A landscape with many peaks, sampled at points; each row gives a point and its height.
A climber steps from a point to the highest of its 3 nearest points, and stops where none of them is higher. Distance is the straight distance between rows; heights are no part of it.
q877 height 5.69: 145  131  130  145  130  102  123  98  144  131  117  121  122  108  118  113  116  110  137  145  124  105  166  128  131  120  112  116  154  135  161  172  102  135  125  115  81  115  118  118  134  115  108  114  119  100  117
q84 height 5.92: 115  123  127  132  162  114  122  115  125  138  130  122  127  112  107  139  145  144  109  123  111  100  127  97  155  138  119  116  118  139  123  161  111  119  118  140  118  127  139  113  113  113  97  93  99  120  122
q984 height 6.36: 132  124  162  126  111  128  132  135  145  114  152  135  135  119  145  120  109  94  159  147  149  117  152  141  126  117  136  126  135  143  137  97  116  119  120  104  96  130  116  101  138  132  125  153  132  123  119
q254 height 6.31: 121  133  131  116  126  122  156  108  97  138  105  112  176  139  119  137  132  175  115  108  126  158  87  140  134  154  107  111  124  120  131  104  158  138  112  165  167  121  124  154  131  171  130  130  114  120  128
q160 height 3.49: 146  119  117  141  124  131  110  141  136  127  112  139  99  116  148  122  130  111  112  132  125  124  136  148  111  129  128  125  136  124  134  150  116  127  126  98  127  123  121  143  132  125  129  121  142  126  124
q917 height 5.93: 133  134  134  117  118  122  112  145  163  104  137  145  110  145  137  127  121  93  136  136  137  136  162  144  103  129  143  148  143  168  161  137  133  136  148  106  134  127  129  125  146  149  156  150  182  145  128
q612 height 5.08: 115  132  140  133  119  133  122  136  114  125  142  120  139  138  138  139  121  126  125  119  137  134  105  137  118  127  130  124  126  129  117  101  139  108  125  127  129  134  132  123  117  130  122  139  136  119  112
q757 height 6.43: 111  128  101  115  154  119  157  91  110  146  97  117  177  134  89  141  168  173  133  119  113  143  108  102  172  172  122  124  116  124  106  161  150  152  108  176  164  134  138  138  141  160  109  99  97  149  135
q818 height 3.01: 112  130  94  122  118  140  103  155  137  127  118  146  97  151  133  118  155  124  125  128  137  148  137  152  96  136  167  172  134  137  140  124  146  132  162  116  168  132  123  158  155  155  164  150  167  169  161
q607 height 5.46: 154  141  135  139  107  111  126  118  166  126  129  129  109  115  133  116  100  99  148  138  131  118  169  126  121  122  111  123  162  143  176  140  122  155  147  110  86  110  128  119  138  133  146  141  144  115  122
q425 height 6.59: 105  136  168  127  125  143  135  118  129  124  164  124  154  97  141  131  116  139  144  160  130  103  124  113  151  117  130  133  123  143  108  95  110  101  107  129  107  131  116  107  115  100  108  130  122  127  123
q350 height 6.29: 115  123  158  121  120  134  132  106  131  127  151  125  141  102  126  120  122  116  147  162  135  103  140  112  152  114  122  129  131  145  114  110  99  108  108  123  101  128  108  99  117  92  102  138  114  118  119
q796 height 3.75: 113  124  140  122  104  134  117  146  130  109  140  123  133  162  153  129  111  132  120  106  139  145  131  151  100  126  151  147  120  123  122  89  147  118  130  120  150  129  140  133  141  145  155  154  157  146  121
q19 height 4.90: 137  115  101  127  133  130  131  135  105  146  118  137  122  125  117  132  147  145  106  112  114  143  112  123  118  141  120  123  124  97  108  143  137  134  130  135  151  131  121  149  121  124  128  116  117  123  131
q266 height 6.50: 121  120  149  131  106  122  105  146  158  103  145  138  123  144  147  115  112  103  144  135  136  123  155  146  114  126  148  136  147  157  156  114  124  130  147  97  116  118  133  116  145  152  140  153  170  130  131
q778 height 3.61: 117  131  138  102  106  123  145  134  106  133  114  101  144  163  133  127  129  159  114  120  136  164  103  134  94  143  136  140  127  120  131  93  173  131  138  153  159  132  139  155  137  159  149  150  123  133  131
q349 height 5.56: 125  118  122  123  117  125  110  152  147  108  112  137  120  147  146  129  137  111  119  122  138  135  141  147  103  132  158  160  130  146  138  113  136  128  148  110  151  130  128  143  152  157  166  156  165  152  135
q227 height 4.56: 156  123  102  142  126  131  120  133  139  125  106  147  96  121  130  127  144  116  110  130  120  135  132  145  104  138  132  132  140  107  138  174  121  136  132  98  136  123  124  136  128  129  137  126  138  128  138
q417 height 4.35: 148  139  136  130  140  102  128  96  149  144  131  127  116  107  117  119  102  111  150  148  120  98  168  117  146  111  104  115  154  139  181  166  101  163  147  127  65  105  110  118  118  96  129  106  101  99  130
q158 height 3.87: 122  123  99  116  104  133  122  151  113  132  103  132  109  155  131  118  144  128  105  112  144  163  116  142  83  139  139  141  123  115  125  114  154  128  142  138  167  124  125  156  141  147  152  135  139  151  149
q912 height 6.16: 134  130  156  135  126  122  127  114  142  131  143  133  128  116  132  125  107  109  142  157  130  113  145  128  142  114  127  126  148  136  141  125  110  128  120  105  89  122  112  111  129  116  108  130  130  120  106
q332 height 5.38: 133  144  154  116  100  103  123  134  171  107  144  142  110  137  128  118  103  98  167  146  129  122  178  135  122  118  129  129  153  165  179  121  127  148  166  105  113  116  133  113  154  139  152  156  157  121  142
q717 height 6.60: 115  120  105  122  161  124  149  104  105  142  113  120  157  133  97  148  150  173  111  111  109  135  108  98  162  148  114  117  105  115  111  152  144  147  122  183  151  128  145  137  127  141  109  92  100  133  131
q414 height 6.03: 144  133  133  130  136  122  134  111  132  128  130  135  131  111  122  119  111  112  138  142  119  94  155  121  158  118  117  109  150  127  154  158  98  131  122  114  84  122  118  121  125  104  102  125  117  103  114
q558 height 6.28: 118  135  139  139  146  129  114  122  120  127  150  119  139  111  114  130  127  124  131  136  120  105  126  106  156  123  127  123  131  128  116  131  98  105  110  140  102  125  121  122  118  103  96  111  113  120  118
q120 height 5.60: 99  127  173  129  109  136  141  143  128  111  164  125  145  140  150  139  100  123  143  129  149  123  117  141  109  125  139  137  119  140  113  69  137  104  121  130  125  140  130  111  126  121  132  149  136  126  112
q217 height 6.08: 90  129  163  121  140  132  139  92  111  116  159  113  153  89  111  141  157  144  149  135  134  101  122  84  170  117  118  127  108  148  102  104  120  110  110  161  111  131  124  112  110  98  98  100  101  128  135
q847 height 6.02: 136  131  93  136  156  134  119  128  112  144  105  137  109  129  116  144  152  143  107  113  108  115  127  117  151  131  121  119  119  106  117  167  113  137  128  123  142  132  140  129  118  119  123  93  102  121  142
q943 height 6.86: 92  135  153  128  128  132  135  121  118  132  157  109  160  107  128  140  120  153  131  125  118  119  106  126  138  117  117  116  116  133  115  92  128  116  115  157  122  132  119  116  110  113  107  108  121  116  116
q914 height 4.54: 145  122  80  122  128  134  127  138  114  148  98  143  90  131  111  128  154  121  110  105  140  156  107  134  107  133  127  138  113  99  122  148  144  137  149  119  161  130  116  143  137  128  150  131  133  151  148
q287 height 6.18: 153  130  109  145  153  125  118  127  131  135  112  134  104  124  118  123  122  119  114  139  108  110  147  122  145  132  119  115  138  119  127  185  103  134  119  105  109  106  128  127  115  124  117  107  116  116  121
q211 height 6.32: 111  133  129  130  152  124  124  110  119  131  147  114  144  117  102  142  147  146  129  118  109  103  125  90  161  132  118  111  105  145  106  135  122  115  106  164  108  136  137  116  114  111  93  83  102  129  118
q69 height 5.12: 162  127  88  121  148  129  135  142  110  147  89  151  79  128  112  112  158  124  135  120  126  142  104  134  137  129  131  144  123  93  126  188  122  143  153  110  154  128  128  135  129  114  138  120  110  141  158
q318 height 3.57: 124  133  96  105  104  130  136  150  113  129  109  133  117  172  131  118  142  130  120  111  138  159  120  138  98  138  144  160  132  124  129  92  161  141  152  143  169  133  124  158  136  154  159  150  134  154  147
q378 height 6.34: 122  119  105  136  160  125  122  123  118  138  123  119  118  130  116  146  151  164  116  117  111  114  124  100  155  134  119  112  112  122  100  167  121  131  121  156  133  139  147  122  109  107  102  88  113  114  125
q981 height 6.48: 155  130  117  129  138  123  128  121  154  127  115  147  104  116  125  116  115  109  128  149  122  109  143  131  133  125  114  115  147  131  158  180  97  148  137  103  100  121  124  131  124  126  117  121  125  114  124
q896 height 4.16: 100  140  178  130  110  148  149  125  126  116  165  116  163  123  152  137  114  138  159  141  162  129  107  128  118  106  133  145  107  137  101  46  131  105  120  135  133  133  128  109  115  110  129  150  122  124  120
q668 height 6.53: 124  131  114  118  133  128  150  119  99  151  101  129  165  137  101  132  151  171  115  116  123  148  98  126  149  156  104  115  125  108  122  126  148  139  122  164  171  128  123  145  124  154  123  114  107  139  125
q836 height 2.79: 104  142  159  121  114  142  161  124  116  130  147  109  172  130  137  131  114  157  136  131  136  137  103  124  126  127  124  120  119  135  116  75  138  121  120  157  140  129  136  127  124  131  127  133  127  121  116
q294 height 4.68: 108  121  125  114  115  128  114  151  131  118  127  121  124  159  149  127  133  122  122  117  146  143  126  146  93  131  149  145  126  129  132  101  158  121  137  120  138  127  131  147  133  143  155  151  157  142  127
q221 height 5.37: 149  135  142  130  120  97  132  106  163  143  129  135  117  118  116  126  96  97  144  150  122  104  161  127  136  105  112  126  164  133  187  155  108  155  144  105  76  107  113  116  132  110  124  128  125  106  130
q973 height 5.55: 159  131  134  135  125  102  129  119  157  135  124  131  104  116  133  111  100  105  141  132  124  119  156  135  134  127  114  117  153  133  171  167  111  150  144  103  89  109  124  118  137  122  128  128  139  115  124
q894 height 5.73: 134  128  134  120  114  129  113  150  153  116  119  134  124  142  158  126  120  111  128  122  147  131  148  148  101  127  143  146  123  136  138  113  128  130  133  110  136  137  133  128  136  152  146  142  159  138  127
q382 height 3.25: 127  126  103  117  113  139  137  131  108  145  101  127  127  150  122  129  150  143  102  109  140  159  106  129  105  135  115  127  128  102  120  103  156  137  136  144  168  137  128  153  129  146  146  133  122  142  142
q394 height 4.78: 115  133  155  121  107  139  117  140  131  116  143  120  135  137  149  129  114  127  133  118  139  129  120  140  101  125  141  131  116  136  115  86  142  117  122  122  132  125  131  120  127  129  130  145  143  134  113
q975 height 5.48: 156  126  123  133  109  124  118  126  158  126  130  148  111  127  146  123  113  103  124  138  125  122  151  137  123  126  132  126  149  140  156  156  125  144  141  97  102  118  124  128  136  139  137  142  149  124  118
q927 height 6.10: 99  130  157  130  140  146  125  109  117  112  165  112  153  87  119  135  127  139  139  142  118  97  126  97  165  112  118  133  107  137  105  103  111  110  112  160  98  129  104  110  111  99  98  111  109  126  126
q480 height 2.86: 107  133  157  124  113  131  139  133  119  117  148  109  154  138  142  140  102  147  129  116  143  134  97  135  113  114  127  128  116  124  119  81  147  125  126  146  139  131  146  124  123  137  136  134  134  129  115
q773 height 4.19: 108  126  176  132  111  140  146  129  134  93  177  128  142  138  156  124  103  108  163  151  154  123  132  146  124  109  161  153  111  152  126  59  139  103  121  115  126  145  136  96  135  115  144  168  127  136  124
q963 height 6.19: 103  130  157  129  147  133  135  106  121  117  160  113  155  92  124  131  132  131  150  147  126  105  134  95  163  110  114  130  120  149  102  113  107  106  100  142  96  131  113  110  116  90  96  117  113  122  127
q619 height 6.49: 137  121  112  142  148  126  120  117  116  132  119  126  104  127  126  134  136  132  112  125  113  114  131  123  142  126  119  114  130  111  116  162  110  128  118  112  122  125  130  131  111  113  115  108  115  114  119
q293 height 4.26: 118  120  130  105  117  132  123  146  117  130  121  114  129  164  148  131  121  143  121  117  137  161  124  143  86  141  140  145  112  135  119  86  161  136  138  134  156  124  135  153  151  152  159  147  145  135  125
q550 height 5.95: 127  114  96  121  140  126  140  121  90  154  98  127  153  133  105  148  157  171  115  112  111  151  108  113  134  137  104  123  117  108  108  135  156  145  128  156  156  125  128  149  119  149  130  119  106  128  140
q979 height 2.80: 111  130  159  113  111  131  158  136  118  117  139  106  162  157  146  139  113  158  126  102  146  145  95  155  103  137  132  130  112  133  133  68  160  127  126  159  140  138  134  141  133  148  148  141  132  133  115
q882 height 6.13: 155  128  104  135  150  117  121  116  125  129  99  140  100  119  120  121  134  132  109  135  109  106  142  123  148  125  126  115  129  117  142  193  93  137  128  114  118  121  137  136  121  120  119  97  113  109  127
q326 height 6.09: 144  128  129  140  151  122  114  117  128  131  119  128  116  114  117  127  128  120  129  136  111  104  138  123  149  122  125  112  138  121  138  150  103  123  116  119  98  124  124  125  126  121  103  119  123  114  120
q76 height 2.48: 140  118  100  129  115  131  114  143  124  143  102  137  103  134  139  131  138  126  109  111  133  155  123  136  111  125  140  134  126  116  112  135  135  139  137  116  146  137  123  146  130  131  154  133  134  133  124
q379 height 6.68: 122  130  110  119  142  123  159  107  97  134  105  113  171  131  98  135  142  178  128  113  118  144  99  114  151  151  106  115  130  112  125  141  146  142  108  178  157  124  127  147  134  144  113  108  101  132  129
q885 height 7.02: 118  125  158  135  100  133  140  144  131  118  154  127  140  136  147  134  100  122  142  127  143  125  119  148  111  116  141  128  121  135  123  82  138  105  118  122  127  128  138  109  120  127  115  145  137  120  120
q109 height 6.20: 132  131  137  125  101  120  120  138  164  110  141  129  115  132  133  121  104  103  141  133  128  128  155  139  115  130  127  130  143  157  148  135  126  134  145  103  112  130  125  113  145  141  141  158  164  130  126
q422 height 6.66: 112  130  130  131  136  131  136  125  102  139  127  119  157  123  118  139  130  164  105  116  114  142  108  137  127  133  111  106  125  120  99  111  136  123  118  150  145  125  123  144  112  145  119  107  114  126  119
q55 height 6.37: 124  122  109  127  138  128  139  121  112  143  120  128  144  134  114  144  146  164  105  115  118  135  104  127  139  133  118  111  119  111  108  138  149  135  127  157  143  134  133  135  115  129  137  99  112  121  128
q317 height 5.59: 128  127  141  127  150  111  127  89  137  127  132  124  137  100  115  108  128  103  151  164  126  96  160  104  164  112  114  114  139  145  150  162  97  127  120  125  75  123  103  121  125  101  91  123  105  95  119
q381 height 6.33: 153  128  101  140  149  134  118  127  130  129  104  136  94  123  125  129  146  119  110  128  111  123  137  128  133  128  129  118  134  114  128  180  107  137  126  108  126  118  128  137  123  124  131  115  124  119  136
q472 height 2.62: 102  132  183  122  115  141  155  131  118  108  161  112  160  139  146  133  109  142  144  118  150  139  102  147  112  113  139  134  104  134  120  51  150  114  131  138  131  124  141  117  132  130  142  138  130  129  121
q365 height 5.49: 128  115  115  127  131  129  137  141  112  143  129  123  135  133  128  138  132  145  108  106  115  147  112  124  119  130  119  125  123  108  110  129  142  124  128  142  140  131  126  142  121  141  129  120  127  118  135
q808 height 6.75: 110  129  161  140  122  137  146  125  125  132  164  122  157  114  132  132  106  133  142  137  139  113  115  120  133  118  120  122  127  133  108  84  121  101  115  136  113  126  127  112  120  108  118  122  125  133  125
q426 height 6.11: 131  128  121  143  139  129  117  137  133  137  129  125  130  134  132  135  131  132  111  121  119  130  121  131  125  130  125  110  134  118  121  143  121  119  119  121  118  130  129  126  122  125  116  112  129  127  120
q280 height 6.51: 133  126  125  130  116  134  112  142  136  127  135  135  116  131  150  133  123  113  114  123  135  132  128  147  110  129  134  122  128  131  122  121  126  114  127  115  135  126  131  134  131  134  135  137  138  132  118
q423 height 6.94: 97  134  153  137  132  138  131  118  126  123  153  113  150  96  137  133  115  143  137  136  124  114  118  115  151  109  122  127  128  132  98  82  118  107  98  145  119  127  114  112  114  107  111  116  123  129  125
q769 height 5.47: 128  123  135  139  156  119  119  117  117  118  145  122  132  99  119  134  144  122  120  142  117  90  134  101  165  120  139  116  119  134  113  146  108  118  111  142  102  131  133  108  120  100  88  99  110  116  123
q150 height 3.63: 112  129  138  110  114  132  155  125  109  132  115  104  157  153  139  122  119  171  129  125  140  159  91  142  100  147  114  125  129  117  133  90  162  134  122  158  164  124  133  158  130  158  138  145  125  122  123
q45 height 4.36: 140  118  93  119  133  144  140  132  109  158  96  147  112  130  112  136  159  142  122  120  123  158  108  128  126  133  122  133  112  88  112  144  128  142  140  131  164  134  126  142  125  124  139  120  114  134  142
q484 height 6.15: 122  125  94  118  169  123  138  118  103  143  94  129  140  131  87  139  152  176  113  108  108  140  110  108  163  136  108  124  116  107  96  169  132  150  138  165  153  142  144  134  118  122  124  90  82  132  147
q490 height 6.14: 118  129  156  130  147  118  131  94  131  125  147  124  148  96  122  115  119  106  147  155  130  88  147  104  163  109  118  128  142  141  130  129  104  114  108  128  91  130  109  113  122  94  95  131  101  115  123
q434 height 6.55: 118  121  100  122  166  130  139  107  109  139  112  119  152  134  88  146  158  168  122  105  102  123  129  107  163  152  117  118  103  120  113  161  138  150  113  177  140  138  152  126  121  127  106  91  86  130  129
q638 height 6.06: 148  126  120  140  146  117  123  108  133  133  110  128  112  113  117  120  120  120  132  148  108  106  151  120  145  129  134  115  146  129  155  185  92  140  123  118  90  113  126  124  132  121  114  112  113  96  114
q498 height 6.05: 118  131  143  135  112  131  125  135  130  122  162  119  135  123  141  135  115  121  135  131  136  119  124  131  133  114  133  131  129  130  121  102  128  112  116  124  107  124  124  107  119  108  112  135  137  126  122
q568 height 6.22: 110  130  150  139  125  136  131  132  130  116  146  133  145  105  129  125  118  115  140  144  128  118  129  127  144  121  118  121  124  132  117  112  110  103  100  122  103  127  121  103  121  112  100  126  121  126  112
q329 height 4.98: 172  129  119  137  122  120  118  128  156  128  103  147  97  118  134  119  125  105  122  135  110  124  150  132  125  138  125  116  148  123  153  179  121  141  142  100  112  112  125  142  136  129  142  134  146  124  146
q528 height 5.53: 119  122  150  136  150  124  125  97  124  117  149  124  147  92  112  116  133  114  141  152  130  82  149  85  176  112  127  117  122  139  121  139  108  112  109  132  78  129  109  110  113  92  89  119  102  120  124
q86 height 5.71: 158  132  137  137  126  117  122  123  151  129  139  137  116  120  140  116  113  96  147  146  127  118  159  141  129  113  109  125  165  140  158  150  116  141  135  103  87  119  128  121  133  126  129  133  126  107  121
q559 height 3.36: 112  126  158  132  104  125  122  151  143  108  159  129  133  145  150  133  105  108  139  127  150  132  139  137  108  118  146  146  125  142  132  87  141  103  133  118  124  131  131  108  140  133  137  156  146  139  117
q457 height 3.86: 109  129  176  134  111  131  137  136  152  85  156  133  142  153  151  126  109  102  157  156  158  125  148  140  119  107  161  148  128  153  132  75  130  107  127  112  132  135  136  95  146  129  140  171  144  144  129
q229 height 2.81: 153  120  89  125  123  134  118  145  121  132  102  143  95  131  125  115  150  107  114  117  133  137  120  137  106  138  142  141  132  109  123  158  131  143  151  106  148  123  131  147  129  132  150  130  136  147  147
q6 height 6.04: 169  131  103  140  148  125  126  120  134  127  104  143  92  119  128  118  134  119  118  144  114  118  139  126  133  140  123  125  148  119  146  195  103  147  139  111  119  120  117  136  124  123  131  121  118  114  143
q709 height 6.23: 141  125  110  142  158  126  114  126  123  126  125  128  121  121  119  135  136  133  123  130  108  107  129  117  144  130  124  112  131  121  126  172  105  126  117  123  111  127  137  126  119  110  105  98  108  115  121
q933 height 5.42: 135  118  114  134  114  134  107  142  137  120  119  134  108  140  143  134  128  117  116  122  131  138  139  140  104  142  136  140  132  125  129  143  131  133  129  115  146  138  121  127  135  139  146  139  155  141  132
q681 height 6.85: 133  130  121  143  140  129  117  122  117  135  120  129  123  118  122  137  131  137  116  121  112  117  126  116  145  128  125  114  128  124  114  145  117  118  118  128  122  129  131  132  115  124  112  99  117  115  118
q939 height 3.62: 135  122  94  116  118  135  133  134  103  149  93  139  113  139  132  124  150  130  111  119  131  164  104  132  107  131  124  137  123  108  120  133  144  140  150  135  153  136  125  142  131  127  144  136  126  149  142
q655 height 5.94: 132  120  90  120  143  125  141  122  110  158  104  133  127  128  104  137  158  151  107  116  110  140  109  117  138  141  107  118  121  99  103  145  134  141  132  142  149  122  133  132  113  121  127  99  94  122  143
q684 height 2.83: 133  120  113  115  119  125  137  122  102  148  106  122  138  140  121  133  125  158  107  117  133  155  93  139  113  140  114  125  123  107  128  114  155  138  128  142  161  131  130  150  129  162  134  132  123  126  135
q883 height 5.31: 121  125  137  138  135  136  116  130  125  125  144  113  122  120  127  136  124  122  121  126  125  115  131  123  136  124  121  114  129  129  113  122  116  106  120  116  117  116  126  125  116  111  104  121  128  121  119
q968 height 6.58: 113  133  130  120  157  133  126  114  115  145  131  102  146  116  103  146  140  161  111  117  114  110  115  96  152  145  120  112  103  133  103  139  134  124  115  168  114  128  137  117  119  122  103  94  118  130  122
q428 height 1.26: 105  140  161  129  123  124  129  145  124  109  151  119  135  163  147  129  106  119  130  116  138  139  116  152  107  114  151  153  118  151  112  73  142  120  134  127  128  135  144  125  129  142  153  149  143  135  117
q16 height 2.78: 104  133  160  127  110  141  149  132  120  122  150  106  146  128  136  143  100  141  145  124  136  128  102  132  124  110  125  125  110  128  111  71  144  119  116  142  132  130  130  123  121  121  124  129  124  124  114
q563 height 5.14: 155  123  68  121  136  137  138  145  105  152  100  145  98  129  110  122  158  130  114  107  120  153  110  130  126  134  120  137  127  91  116  157  133  136  143  120  156  129  129  134  119  126  142  123  112  140  153
q135 height 6.81: 92  127  152  132  140  136  137  111  110  132  148  106  156  103  106  137  132  162  132  119  111  114  108  104  161  138  114  122  112  142  112  105  129  114  107  175  126  137  125  128  110  113  113  99  115  129  122
q775 height 6.76: 109  120  135  125  143  129  129  119  109  134  131  100  166  124  114  141  129  172  121  127  115  134  101  116  149  125  111  105  116  121  109  121  138  123  116  170  132  131  132  136  115  134  109  99  113  120  119
q201 height 6.26: 136  123  138  143  137  129  114  126  129  135  131  129  132  106  128  126  118  115  135  130  126  120  139  119  136  116  115  120  142  130  141  142  103  110  111  118  96  126  124  118  123  125  109  118  122  111  111
q869 height 3.64: 146  128  93  128  116  142  111  144  132  128  107  145  89  137  139  114  152  106  121  120  126  138  142  146  101  133  157  149  125  128  130  145  131  132  138  108  162  136  122  145  139  142  154  147  160  152  151
q234 height 3.69: 121  125  133  121  113  122  144  133  117  131  122  111  145  147  139  138  123  152  118  106  135  153  108  141  106  138  123  121  120  122  121  96  155  133  126  151  153  133  142  147  120  146  138  131  134  124  124
q263 height 6.52: 131  126  124  147  138  128  123  123  122  143  135  122  126  122  122  139  136  142  123  117  115  113  120  113  141  127  126  106  127  123  115  129  115  116  118  140  127  134  128  128  119  113  115  103  122  116  112
q142 height 5.86: 148  127  138  124  129  114  126  106  150  138  119  132  124  106  121  116  107  93  141  148  122  107  158  129  142  122  113  111  150  137  155  163  107  138  128  105  83  122  117  117  129  118  114  127  125  102  119
q602 height 5.83: 119  129  125  123  120  124  101  154  161  105  137  137  114  151  137  117  126  105  125  133  135  134  150  142  105  138  161  154  133  162  145  122  127  121  145  109  140  126  133  130  147  154  170  160  180  154  128
q431 height 4.01: 155  135  69  131  124  137  124  147  128  144  104  159  75  121  118  110  152  118  125  118  140  154  107  134  106  130  147  137  119  104  126  165  136  142  158  107  158  136  115  143  130  119  154  134  127  163  156
q902 height 6.30: 155  136  110  135  151  125  122  117  135  123  108  134  115  130  119  119  130  118  123  136  109  95  141  115  147  127  123  114  140  119  149  196  100  142  130  107  104  120  130  136  128  128  114  111  119  105  133
q123 height 6.17: 125  139  154  125  109  120  124  136  156  109  155  144  131  138  145  114  104  86  149  137  138  130  156  148  117  117  146  139  143  156  156  105  127  127  132  110  112  134  135  95  148  145  137  162  150  136  123
q595 height 5.64: 127  127  136  137  121  128  125  144  127  132  141  130  125  126  141  130  122  129  112  117  121  123  124  131  125  120  124  117  124  122  116  112  123  118  118  124  117  123  129  122  125  122  126  129  132  119  104
q621 height 2.53: 110  130  153  118  111  129  118  155  150  97  146  122  125  151  149  128  110  106  134  123  142  128  141  150  102  123  157  155  119  146  127  90  148  114  133  114  137  142  133  122  140  148  150  150  161  148  118
q106 height 4.21: 148  130  81  116  108  131  130  147  125  144  97  150  83  125  120  110  159  115  122  110  136  173  118  135  102  130  148  149  118  112  131  142  148  142  149  113  161  131  116  145  132  130  163  144  139  167  158
q63 height 0.18: 162  130  94  127  120  133  118  136  139  121  116  144  87  115  139  112  136  104  125  137  134  137  146  140  115  138  140  143  137  131  145  178  126  143  142  100  144  135  132  146  140  136  142  144  152  144  151
q624 height 5.09: 119  143  148  128  119  99  119  135  181  95  147  146  121  148  135  115  111  94  161  148  144  128  176  145  125  126  143  136  140  171  183  120  113  127  154  102  138  130  139  120  159  150  163  156  174  136  133
q111 height 6.12: 133  132  148  131  121  118  130  114  146  133  145  127  135  112  137  115  101  101  147  157  129  95  149  132  144  108  114  115  151  140  137  133  103  123  127  120  88  123  118  110  136  104  107  136  112  113  121
q857 height 6.21: 135  123  152  138  115  126  116  143  147  116  137  134  127  131  145  118  105  97  140  132  143  123  140  142  118  120  125  130  146  135  138  111  128  116  117  108  119  128  126  109  139  140  129  149  142  127  113
q948 height 6.61: 95  130  135  137  144  132  122  110  119  130  148  115  145  97  111  141  131  147  139  126  113  101  124  91  151  129  130  117  118  136  112  120  124  114  115  151  104  133  125  113  114  108  94  100  114  130  115
q600 height 6.47: 109  126  116  132  150  121  125  121  106  134  129  116  133  128  111  140  141  151  108  112  105  126  118  106  144  134  124  113  111  123  110  141  123  131  123  151  133  134  138  135  114  118  106  89  112  128  126
q470 height 3.60: 130  132  113  108  103  131  167  118  94  129  92  112  155  160  131  122  139  151  125  130  149  166  98  137  108  151  122  139  129  118  132  91  171  141  131  155  172  131  133  166  142  175  144  161  124  146  143
q722 height 5.13: 123  125  111  119  109  130  115  158  140  122  113  127  108  144  133  124  146  114  119  114  138  147  125  144  94  129  157  145  119  123  134  111  145  132  148  125  148  135  129  149  137  152  157  150  156  148  133
q215 height 3.33: 107  129  157  125  109  128  127  140  122  117  150  116  143  153  145  135  110  136  124  113  137  142  111  145  94  131  138  142  114  128  126  71  157  125  121  138  137  137  142  127  127  139  138  148  140  125  117
q446 height 5.29: 167  132  73  123  158  137  126  127  115  135  95  147  86  119  103  117  156  136  121  132  112  121  117  121  148  132  130  131  124  97  120  197  105  147  146  112  147  135  130  121  113  100  130  119  93  121  149
q910 height 3.85: 126  125  173  129  110  137  131  136  147  110  160  137  143  143  147  128  109  108  160  137  154  131  135  143  120  116  143  142  124  147  132  82  132  108  115  109  119  135  131  100  138  118  125  160  142  135  124
q860 height 5.80: 147  136  134  125  106  113  126  128  166  126  138  139  110  131  133  113  106  90  151  148  136  123  168  137  121  126  127  133  148  154  171  135  129  150  150  99  107  113  125  122  157  135  137  158  148  126  131
q515 height 6.39: 133  126  107  136  149  134  119  139  112  137  120  121  127  124  116  138  139  142  98  120  114  125  120  115  141  132  121  107  122  107  108  144  120  119  119  129  133  140  136  135  121  115  125  95  116  119  133
q601 height 4.46: 138  126  94  124  119  137  122  148  124  132  102  134  97  138  126  132  154  114  113  119  133  150  124  141  101  137  141  150  124  118  126  130  149  132  151  120  164  141  125  150  140  140  150  143  147  157  149
q473 height 4.59: 104  139  176  133  103  155  149  131  129  108  164  131  148  129  158  134  105  115  159  148  161  120  132  136  121  107  141  141  114  139  116  62  135  107  118  118  126  136  136  96  126  109  130  160  126  128  127
q731 height 4.74: 144  127  118  137  117  125  100  143  152  122  111  143  107  131  145  121  125  97  131  130  133  135  156  136  108  135  148  137  135  137  142  149  117  143  145  99  136  123  129  142  137  140  155  143  170  136  138
q284 height 5.67: 155  126  82  134  151  146  122  124  113  145  107  149  107  128  123  122  159  134  117  115  118  132  121  119  140  137  131  137  120  100  112  167  115  136  135  115  152  121  128  138  122  120  147  116  108  130  153
q253 height 2.71: 168  124  88  128  133  137  122  123  132  138  99  152  78  119  124  113  140  112  120  129  121  141  131  135  119  136  131  134  142  105  133  177  121  141  140  106  150  129  118  140  130  142  149  137  131  132  156
q195 height 5.41: 154  123  76  131  166  126  123  127  101  147  94  151  104  119  95  119  160  148  112  116  109  135  116  112  149  132  116  133  125  92  119  180  122  147  141  124  151  127  134  128  118  110  137  105  91  127  154
q680 height 6.73: 111  128  134  112  145  130  137  106  112  135  124  105  169  127  109  146  136  171  127  115  110  132  113  107  156  143  118  107  112  134  117  131  151  134  104  181  143  132  133  134  121  142  109  100  110  138  126
q728 height 6.46: 137  129  135  136  136  121  122  128  146  128  136  118  117  123  136  130  117  105  119  135  133  125  145  130  125  130  131  120  140  128  136  152  114  123  127  109  106  129  123  117  127  132  109  132  135  113  115
q643 height 3.91: 122  123  124  113  120  130  126  145  121  138  115  118  131  148  140  131  132  137  115  106  135  162  100  140  99  138  125  137  128  120  119  104  161  124  137  137  156  127  132  145  137  144  149  141  135  132  131
q698 height 2.77: 107  134  148  121  121  133  140  132  108  131  139  112  169  136  127  123  118  164  125  117  130  147  87  130  118  129  107  114  123  119  116  86  143  122  107  155  137  124  123  144  137  139  116  125  131  129  119
q891 height 6.01: 142  131  142  130  103  107  110  144  173  116  131  138  109  135  124  118  112  90  141  143  138  136  167  133  103  138  129  140  144  160  168  143  122  142  152  101  115  122  137  132  149  147  145  150  174  126  129
q395 height 5.96: 134  127  133  128  113  126  115  144  155  113  138  137  120  133  147  121  119  101  127  136  144  126  150  144  111  126  134  130  134  144  148  124  117  124  135  111  116  128  137  125  138  141  136  152  157  135  121
q538 height 6.38: 105  126  161  137  121  132  138  128  131  118  157  129  162  112  135  126  110  121  158  154  144  107  121  129  138  104  127  133  121  139  109  84  113  108  99  130  114  136  121  101  116  103  111  141  123  126  115

For each start below, name the point where the climber stops.
q836: q885
q106: q681
q457: q885
q234: q266
q417: q728
q973: q728
q221: q728
q939: q681
q778: q266
q16: q885
q431: q681

Call two points neighbours if one is among the 3 nearest of the other. Go from one point of each pair to the other, from neighbour to neighbour, staying as high as possible. Name the lowest point that can't be avoided.
q280, q981: q595
q381, q981: q287
q984, q266: q123
